The views of a scene show one set of named points, each view turned or mirrored, and shifted as a whole, with a little noise and some points left out.
(in the rows, 128 means zero)

Scene 1
View 1
Gub: [ 53 119  91  85 167 137 158 122 166 178  54 123 115  23]
rineg: [107 136 120 114 152 156 200 141 129 141  96 134 130  32]
ropot: [ 90 156 143 101 141 164 194 179 118  96 162 138  98  81]
reg: [ 95 135 114 126 144 144 177 136 124 138 114 139 124  60]
nuz: [ 88 151 133 118 128 151 174 163 111 106 175 141 101  99]
tudup: [ 79 144 122 110 131 144 168 153 117 115 163 142 105 100]
gal: [ 35 142 107  73 147 133 137 154 150 137 138 134  74 107]
ven: [136 140 145 160 114 155 200 152  79  96 179 150 135  91]
zozi: [ 82 126 110 136 121 131 150 130 113 123 163 152 110 120]
Gugit: [105 148 134 110 147 161 198 163 127 121 121 134 123  47]
vize: [103 148 135  97 158 164 212 163 133 128  99 125 123  22]
Nada: [ 78 113  89 140 125 119 129 112 117 150 147 150 114 116]
dopo: [120 134 126 157 112 138 179 135  85 105 180 151 128 110]
View 2
ropot: [127 163 127 104  85 114 127 138 174 172 146 122 150  81]
ven: [ 99 149 138 131  42 132 128 150 166 138 131 185 116 107]
reg: [128 162 102 160  83 126 137 106 140 107 137 111 157  92]
Nada: [ 97 116 130 186 125 154  93 121 134  93 123 122 167 103]
gal: [118 131 125 153 136 135 110 106 144 116 131  88 183  84]
Gugit: [138 174 101 134  65 110 154 107 154 130 149 107 150  85]
Gub: [146 176  75 184 112 117 152  58 116  79 149  42 197  76]
tudup: [108 122 144 140 143 136  93 131 155 141 137 109 177  86]
vize: [149 193  88 134  60  99 167  95 155 128 154  89 157  77]
nuz: [111 141 136 125 101 126 114 134 163 152 139 133 153  86]
dopo: [ 92 132 138 146  69 142 114 148 158 126 127 176 129 110]
rineg: [139 179  84 148  62 119 157  97 144 104 149  99 158  89]
View 3
rineg: [ 90 129 141 158 142 116 118  97  79 119  97 145 111  85]
ropot: [143  98 150  89 111 128 113 130  90  96 131 138 151 104]
vize: [104 138 184 118 149 122  90  90  67 118 134 152 113  85]
Nada: [100 100  73 164 106 121 165 149 131 100  35 125 141 112]
gal: [101  98  93 150 128 131 146 119 100  96  76 154 125  99]
tudup: [124 102 125 117 106 124 131 136 103  97  97 132 151 104]
dopo: [139 130 152 135  88  96 117 165 131 120  94  97 168 120]
reg: [100 137 149 152 130 115 110 114  92 117  98 138 125 101]
Gugit: [115 130 173 114 135 121 100 107  79 112 127 149 131  95]
zozi: [123 112 110 146 100 114 142 152 122 103  71 115 148 114]
ven: [150 137 182 118  84  92  96 161 123 118 114  92 171 118]
nuz: [137 102 131 114 108 123 124 141 110  98 107 129 155 106]
Gub: [ 58 133 120 177 174 128 124  58  54 118  86 173  78  77]
View 4
vize: [ 91 141 139 125 153 156 154 137 110 212 144 136 164  88]
ropot: [102 114 147 119 165 149 152 123 149 217 118  90 148 117]
ven: [137  95 153 123 169 104 194 152 179 138 173  92 197  73]
zozi: [118 100 152 147 135 105 155  99 162 112 137  74 138  89]
reg: [ 94 139 136 143 126 147 137 107 105 171 141 130 135  80]
Gub: [ 77 155 123 153 100 160 119  84  61 179 128 156 106  80]
dopo: [135  91 154 135 155  95 180 135 176 114 164  88 181  79]
rineg: [100 139 135 135 135 147 156 127 107 182 156 143 158  71]
Nada: [118 109 142 159 109 104 141  88 142  92 143  92 120  80]
tudup: [116 103 146 133 151 119 156 114 161 156 131  75 138 105]
Gugit: [104 124 140 129 157 142 161 133 129 193 143 119 165  90]

Which points are out of place in each view (at most two, in the order of its rows)? Write - if all are in place.
view 1 -> gal
view 2 -> tudup
view 3 -> rineg, Nada
view 4 -> ropot, reg
